Points, in no order, along strands that fork, close into loops and pass close to each other.
Two points are linked if the straight distance between their rows is under 83.5. Some points are linked to none.
nem: [ -4  15  -2  14 -42  -9 -33  -2  37  13  13  24  -4  30  39   7 -17 -14
  32 -18 -57  -2]
vido: [-20  -7 -22  19 -17  30  25  18  -3  36 -27 -45  31   0 -17  26   3 -29
  -1  30   7  35]
rov: [-16 -14  14   1 -15 -56 -31 -28  27  10  36  33  -6  22  13  20 -17 -20
   3 -37 -19  32]
luk: [ 24  23   8  40  59   7   8  43 -42   5  21  28 -17 -30 -32 -21  -6 -18
   2   1   4  20]
loz: [ 16 -25  12 -33  32  35   8  -5 -31  -7 -12   9 -30  21  -7 -38 -11   0
  -6 -33  23  -8]
vev: [  6 -28 -10 -55   9  40 -22   2 -28 -13 -42 -17 -48 -16   6 -39 -11  37
  21 -20 -27   2]
Bubig: [-26  -2 -28  -5  23  24  40  14 -24  16 -45  -9   7 -27 -16  11 -18  12
 -10   3  41   7]
filu: [  1 -19   8  38 -36 -21  -1   8  40  48  -3   3  20  36   3   0   5   3
  13   4 -19 -26]
mifu: [-17 -16 -27  37 -22  12  24   4   2  28  18 -37  10  19 -13  18  16 -46
  13  32  -3  23]
vineb: [ 38  44   9  71  45   3   3  39 -41 -13  24  16 -21 -10  -3 -23  27  -9
  15   6  -3  37]
Mib: [-10  20  -9  34   9 -10   6  30 -11 -17  37  30  -4 -30 -25   3  37  33
  14  36  35 -36]
nenu: [  2 -26  12  33  -8  -8 -10  10  31  66  11 -48   1   9 -33 -34   0 -12
  10  16   3   4]
biner: [  5  21  -2 -32 -16  -4 -13 -13 -23 -16  24  60 -13  12 -38 -37  -8   3
  14   3 -11 -26]
sipaf: [ 41   0  29   2  27  20 -24  28 -63  -4  22  37 -32  -7 -27 -41 -27   9
  10   8 -34  14]
Bak: [ 11 -30  15   6 -18   1  11   7  35  25 -30 -22  33 -11 -30  -4   7  20
 -24  58  -7  -6]
neve: [  5  10   4   1  12  -9 -15  -7 -33  10   4 -60   2   3   0   9 -35 -60
  -5 -32  -2  -6]
fufo: [-10  23  -9 -32 -13   0  14 -20   6 -13   7  11 -13 -13 -11   3 -18   3
 -29 -28  23 -44]
Lum: [-11  -6   9   8   2 -21   6   3  10  52  -9  17  21  21  15  18 -21 -41
  16 -32 -28  18]
sope: [ -9  11  13 -41   7   2  17 -15   7 -37  18   4  -2  -8  14  15   7  -4
 -15  -9   9 -34]
Sak: [ 20 -10 -10  -4  13  21  32   8   6   5 -18   0  31 -12  16   7   0   2
 -19  20  -6 -28]
bivog: [  3 -12   3 -42  -7  40 -24   0  -8   7 -18 -31 -17  20  18 -19 -23 -30
  39 -19 -49  36]
zile: [ 11 -30  -5  39 -12   4 -19   7  25  41  29 -49 -16  35  -7 -46   3 -15
  35  10  -1   9]
Tek: [ 18  19 -13  22  52  19 -14  13 -50   3  22  25 -44  -7 -17 -44   0 -13
  19  -9  13  16]
tufi: [-34   4  33 -42  24 -21  17  -2  12 -46  10  -9  24  11 -15  18  29  12
 -20 -27  30  25]
taz: [ 23   1 -23  31  19  16   0   7  28  19  -5 -66  10  -8 -12 -20  12   0
 -37  12  19   8]
Volav: [ 52 -24  -2  18   8  25   3  10  -9 -22   6  22 -10 -10  45 -36  11  52
  -4  28   0 -30]
babin: [-13  22 -20  18   0   9   1  10  -5  14 -40 -57  17 -26  -8  37 -33  -2
 -38   6  10 -14]
rup: [-28  -1  -6 -15  27  -3  32  10 -27  12 -36  21  -5  -9 -51  -3 -30  13
 -17 -20  35 -18]
fedo: [-24  32   5 -19 -34 -18  -1 -19  30  -1  17  -3  34 -13   4  44  11 -24
 -10 -11 -14  25]
biga: [-13   8  21 -24  34 -15  15   1  11 -32  20  -8  21  -1  21  40  20 -12
   5  19 -11 -37]
napu: [ -6   6  32 -46  12 -13 -16 -18  18 -44  23 -10  13  30   1   5  30  -6
 -22 -30   9  30]
pogi: [  3  -7  22 -64 -20  12 -26 -31  16 -52  -1  12 -22  27   8 -14  15  19
   1 -22 -24  14]
laz: [  1 -19   3 -35  27  29  20 -14 -26 -13   0 -32 -20  26 -10 -18  -9 -32
 -19 -31  28  13]
robez: [-45  28   7   0 -36  -6 -10  -3  23 -21 -44 -25  29  -4  -3  66  -7  11
   0  51  -1  15]
bik: [-30   2  11  27  -5 -78 -12 -20   3  -9 -11  -2   9 -13  20  53  -8 -11
  16 -28   7 -28]
vafeb: [-19   2   6  29 -41 -37  -6  -2  44  24  11   2  29  25   4  34  31  -2
  17  16 -16 -10]
rol: [-56  21  10  27 -39 -54 -27  -5  13  12  -9  16  16 -17  -4  68  -9 -13
   1   1 -11  39]
vora: [-31  21  14  -1 -38 -36  -6 -13  20  18 -10  11  26 -15 -11  52 -21 -27
 -22 -12 -32  28]
rur: [ 18  -9  24 -44  -9   0 -11 -29  20 -21  -7   7   1  33   3  -4 -17 -14
 -24 -28 -38  13]
luz: [  8  14   3  40  30 -14   7  35 -14 -15  33  51 -17 -39 -28  10   4   9
   7  26   8 -34]
nama: [-10 -26  32 -16  29  -4  26  15  -4 -34  -1  35 -29   8 -30  -1  -8  13
 -16 -23  29 -45]
Dod: [ 22  -9  -7  21 -21  19  -6  14  24  36  -1  -9  26  29  17 -11  -7 -20
  21  10 -36 -13]
lem: [ 33 -22  11 -19  25  35  14   2 -13 -28   7  26 -14 -15  48 -13   5  22
   0  19 -13 -37]
Tode: [ -8  -8  16   3  33  -5  20  22  -4 -28  26  44 -36 -29 -14   8   0  12
   8  -2  31 -54]
Lag: [ 44  32  -3  72  31  -9 -11  26 -32   0  10  12 -18  10  -4 -56  29  27
   8   9   8  26]
Dele: [ -4  -7   9   6 -38  -8  11   0  43  11  -4  -6  45   8 -10  21  32   6
  -3  47 -20  -7]
Getat: [ 12  -8 -39 -27  14  52 -26   8 -20 -11 -24 -37 -48 -27  35 -35  -4  17
  29  -1 -19  22]
Zak: [ 24 -13 -30  35 -16  29  -8   0  24   6  32 -58 -11  21   1 -32  13 -29
  15  28 -12  31]
Pimov: [ 23 -30 -12  24   0   4  28  -6   7  13   3 -32   7 -18 -16 -48  33  15
 -19  31  37  55]
gubeg: [ 22  -3 -49   2   9  47  -6  -8 -24 -20   4 -12 -42 -12  37 -43  10   7
  26   6  12  33]
zav: [-61   9  11 -34   5 -12  32 -10  -6 -32 -34  21  -2 -15 -33  38 -15  38
  -7   1  30  -8]
Regen: [ 23 -25  -8  28   6  -2  24  10  -2  27 -28 -10  12 -26 -22 -42  20  46
 -28  30  45  23]
lekik: [-40  32 -14 -17 -43   6  12  -9  21 -15 -26 -11  21 -23  -3  48  21  17
 -17  25  31  -1]
buliz: [-31 -11  17  57 -56 -24  -1  15  24  58 -30  -3  11  22   5  18   0  11
  -7 -18   3  -8]
Dosud: [-47 -19   7  28 -28 -54 -10 -14  21  22  26  39  -5 -17  23  37 -13  -1
 -11 -42   1  34]
muvuz: [ 46   5 -36  46   6   7  -4  13 -35  14  11  16  -8   8  10 -65  15  34
  11  12  21  25]
lif: [ -3  -1 -10 -14  -7  22  34   8   4  32 -34  -8  39 -12   3  20 -11 -23
 -12   2  -7  14]
zivo: [-26  12  17   5   9 -71 -35 -18   3  -6  28  -3  15  -1  25  36  16 -21
  25 -37  14   8]
Tobo: [ 14 -16 -31  22 -18  15  31  13 -16  32 -36  19  26 -21 -13 -19   9  38
 -15  33  36   2]
Fot: [-55  18  19 -43  19 -12  30   4  -1 -37  -5   4  14 -18 -17  29  19  28
   3 -12  42   3]
supez: [ 28 -13 -43  10 -10  50 -13   1   4 -18  14 -41 -26   4  32 -30  12 -13
  27  30 -17  38]
mitep: [-13   5  31 -20  21 -59 -29 -21  12 -25  33 -12  17  23  -3  30  12 -26
  -4 -23  -6  20]
kulo: [ 32 -13  13 -28  34  31 -17  -5  -4  -7  -7  -2 -13   1  37   0  -5   2
  19  17 -51 -36]
tofom: [-13  27 -16 -15  -8   1  14  -5  -2  -2 -20 -21   0 -34 -11  22 -34   2
 -46 -21  23 -37]
dad: [  5   3  -5  32  -1 -25 -10   6   1  38 -15 -27  19  13  12  32 -19 -24
   3 -11  -8 -40]
buda: [-28   2  14  14 -27  -5 -18   4  31  -7 -47 -41  21   5 -25  41 -17  26
 -13  68   1  -9]
dis: [ -3 -22  17  19  -2 -10  -9  14  31  53 -26 -54  15  -9 -44 -11  -9   1
 -11  45   4   7]
luzek: [ 22 -36  36 -41  28  40  -7 -10 -17 -25 -25   2 -37  26   0 -22  -3  22
 -15 -26 -15 -21]
gasi: [ 11   6 -37   0 -13  11  29  -1 -21  28 -16  46  16 -19  -8 -21  -9  12
  -6   2  18 -19]
rava: [ 44   0  -7  31  22   9 -14  23 -39  -2  16  53 -30 -13  26 -33  -7  43
  17  15  -4 -22]
dagev: [ -4   5  20  -9  32 -43 -11 -14   6  -4   9   1   4  20  29  38  -5 -25
  12  -4 -17 -48]
zut: [  7 -22 -21 -29  19  36  24 -24 -26 -24  21 -14 -34   0  12 -16   1 -37
   2   2  17  22]
dafar: [  0   3  20 -52  -2  15 -32 -20  11 -46  13   6  -9  39   7 -21  40  25
   1 -41  14  31]
ronub: [ 19  16 -28  -8   9  14  -2  -1 -29  18   5  46 -12  -5 -20 -44 -26   1
   6 -13   6 -22]
levid: [  8   3  17 -28 -15  -1 -29 -14  26   9  -2  20  -3  24  23  -1 -30 -26
  15 -24 -65  21]
mubam: [ 17 -14  40 -50  31  23 -25 -21  -3 -26  -5 -14 -33  14  19   0  -6   7
   0  -8 -47 -33]
puf: [-43   8   6  55 -53 -37  -6   0  24  37   0  33   4   1  26  34  -4   3
 -11 -36 -13  10]
Muriv: [ 25   6 -38  -6  14  33 -16   3 -41   8   0  24 -34  -9  10 -56 -15  11
  29  -8   8   7]
Gen: [  8   1  33  -3   9 -43 -24 -16 -18  -1 -16 -27   7  17  -8  11 -37 -44
 -20 -41 -19 -20]
lovu: [ 36 -18 -41  28 -13  32  21  -1  -8   8   8 -14   7  -6  10 -54  22  14
   1  13  30  37]
Bes: [ 22  -4 -14  -4  -7  41 -24  13   3  22  -8 -23   2  20  36 -15 -17 -26
  41   4 -45   3]
Kofo: [ -5  15 -15  25  10  -6  -1  12 -16  30 -10 -60  22  -7  -1  31 -25 -40
  -6  -8   3 -12]
sali: [ 45  16  16  23  18   9 -23  30 -44 -11  40  50 -28 -25   2 -19 -18  22
  10  29 -38  -4]
Lutov: [-10  22  -5 -47 -39   3  12 -30  34 -17  21  26  21  -6  14   3   8  -9
  -1 -21  -8  27]
Mev: [ -5   9   2 -45 -23  -9   0 -27  -6 -26  21  58  -1  17 -20 -28  14  11
  20 -21  12  -1]
Nera: [ 31 -20  -6  31  18   4  24  20  -4 -16  11  30  -3 -20  17 -16  22  48
 -20  28  26 -39]
Mido: [-21   6   0 -47 -25 -17  17 -30  19 -23   7  37  11  15 -25  -2  18   7
 -18 -30  23  26]
kabok: [ -6   0 -10  10   6   8  31  13  12 -34  12   6   7 -24   4  12  36  39
 -10  33  36 -40]
Vasep: [  5 -18 -29  -3   1  30  35 -10 -10   1  22 -24   4   5  12   7   5 -53
  14  24  -5  26]
fere: [-31  43  -3 -32 -25   3   8  -9  15  -9   6 -18  37 -22   7  32  29   0
  -7 -15  32  13]
zep: [ 16  -2  27 -22 -24 -22 -51 -32  16 -41   5 -11  -7  44  -3  11  -5 -14
 -27 -31 -44  24]
Ligot: [-43  13  -9 -11   8 -11  24   7 -14  -8 -17  39  -9 -27 -40  19 -13  25
  -5   9  28 -36]
sav: [-18   2   0  24   5 -51  -2  -1  13  12 -15 -12  18  11  19  54  -4  -1
  13   2  -2 -50]

A tip is a point with one link. Name the tips that can be reached along the links from each point below, in the order of the rows.
Regen: rov, vev, bivog, rol, buda
Kofo: nem, Bubig, Gen, zep
vido: sipaf, Sak, nama

A piece is two or more points that can be reached from each other along the links. Count, over all rows, the pieces, the separate loops (a circle has one, a figure eight two, a Y none), the forks (points with three links) and the tips (points with one).
pieces: 3
loops: 2
forks: 10
tips: 12
